Each scene shows the same named points in several views. A view is turned or mirrored, and shifted as a whole, has a little noise and may leave points out.
In the rows, zero is written as 128.

Scene 1
View 1
<144>: [ 78 106 133  80 125 115 134  89 158  95 166]
<130>: [140 134 151 155 136 101  79 106 177 154 166]
<59>: [102 120 126 102 132 122 130  95 161 122 181]
<180>: [133 166 154 132 128 126  98 132 185 104 122]
<36>: [116 139  89 110 120 144 150  97 147 111 161]
<54>: [132 193 118 114 132 170 150 138 172  92 154]
<217>: [120 147 131 114 125 133 125 115 167 107 155]
<108>: [104 109  95 111 117 121 130  74 142 131 181]
<174>: [103  79 101 109 103  89 104  70 141 108 132]
<188>: [120 133  83 116 122 135 143  82 142 134 188]
<98>: [ 97 144 135  95 124 135 133 120 172  80 144]
<5>: [124 131  68 119 111 143 149  81 132 116 155]
<229>: [115 146 142 115 127 126 118 119 175 106 146]
<150>: [181 206  71 162 104 171 127 129 157 107 106]
View 2
<188>: [152 104 177  99 147 153 108 123 174  92  93]
<174>: [120 104 136 148 133 163  98 125 165  71  98]
<217>: [135 126 148 110 108 124 147 127 178 119 117]
<54>: [142 117 170  67  78 122 172 143 174 147 116]
<150>: [124  87 175  67  68 136 141 155 219 202  73]
<108>: [121  97 151 131 132 159  98 122 181 100  90]
<180>: [115 135 132 127 107 120 151 128 187 136 114]
<36>: [156  96 181  82 137 151 117 127 172  99  92]
<130>: [120 158 136 137 162 100 133 102 223 142 109]
<5>: [137  83 170 105 117 165 107 134 178 107  84]
<229>: [119 134 137 122 104 117 157 129 180 126 121]
<144>: [126 129 132 139 113 142 137 122 142  70 131]
View 3
<59>: [182  93 137 137 166 126 126 176 147 124 120]
<229>: [138 100 138 132 151 129 131 162 170 142 127]
<5>: [201 144 110 138 144 118 155 172 142 127 165]
<98>: [128 106 145 158 163 148 139 186 159 132 136]
<174>: [207  98 135 127 169 112 159 174 142  84 162]
<144>: [172  82 154 150 182 139 138 193 143  99 137]
<54>: [150 142 119 150 137 135 121 173 157 176 116]
<188>: [215 133 110 137 149 117 137 176 140 136 140]
<36>: [184 133 118 146 153 129 141 178 145 131 147]
<150>: [120 184  94 133  97 122 154 132 186 182 173]
View 4
<144>: [107 150 173  68  96 145 103  94 170 132 130]
<36>: [ 99 107 139  95 122 122 128  78 160 115 119]
<150>: [142  58  70 117 139  87 143  80  89  99 127]
<217>: [116 130 134  93 120 118 105 107 135 125 120]
<98>: [125 117 132  81 112 125 111  84 150 126 126]
<174>: [ 72 134 163  75  86 127 144  73 167 115 159]
<180>: [141 138 115  90 115 107  96 126  91 119 136]
<130>: [ 74 162 141 118 127  85 113 152  96 122 150]
<188>: [ 65 111 150 109 128 115 141  84 169 111 121]
<59>: [ 89 144 158  91 116 127 106 108 162 130 119]
<5>: [ 86  93 133  98 116 116 151  66 161 106 135]
<229>: [132 131 127 102 134 108  93 132 112 131 108]
<108>: [ 77 121 147  93  99 114 147  80 156 106 157]
View 5
<229>: [140 140  95 128  84 150 105 149  95 110 133]
<130>: [170 159  79  95  76 151  55 173 117 130 155]
<36>: [ 93 144 104 123 134 169 120 167 108 106 151]
<5>: [ 96 149  88 118 162 175 122 182 126 109 157]
<98>: [115 126 110 135  87 162 131 140  80 100 122]
<150>: [142 124  84 182 165  73 106 187 115  92 166]
<144>: [101 142 103  99  86 207 135 141  98 115 119]
<180>: [163 130  85 139  81 118  95 156  92 113 126]
<108>: [117 152  74 101 149 186 119 177 127 125 146]
<59>: [107 150 107 102  96 189 104 155 105 113 143]
<54>: [110 125 129 163 109 115 113 155  90  81 161]
<217>: [122 140 105 126  96 155 107 157 100 107 141]
View 6
<217>: [117 156 130 158 163 136 112  86 123 120 140]
<36>: [130 147 124 130 125 140 118  95 123 108 122]
<108>: [161 138 145 128 121 144 119  89  92 127 133]
<229>: [113 162 132 169 176 134 115  80 114 131 147]
<54>: [ 70 169 110 158 160 139 105  91 149 109 116]
<98>: [107 152 102 165 162 149 137  86 123 126 157]
<150>: [ 31 162 172 132 123 147  76  91 122 134  82]
<174>: [176 130 133 127 117 144 135  92  82 125 154]
<144>: [162 141  97 159 154 145 150  89 106 117 170]
<188>: [139 148 143 115 105 138  98 102 122 104  99]
<59>: [162 153 119 150 159 130 125  93 116 113 152]
<130>: [157 167 190 171 194 107  87  78 102 142 141]
<180>: [ 87 165 155 176 188 130 109  76 108 152 144]

Which points are out of place in each view (at most two, in the order of its rows)? Write - if all are in place.
view 1 | <108>, <174>
view 2 | <180>, <36>
view 3 | <54>
view 4 | <98>, <229>
view 5 | -
view 6 | <188>
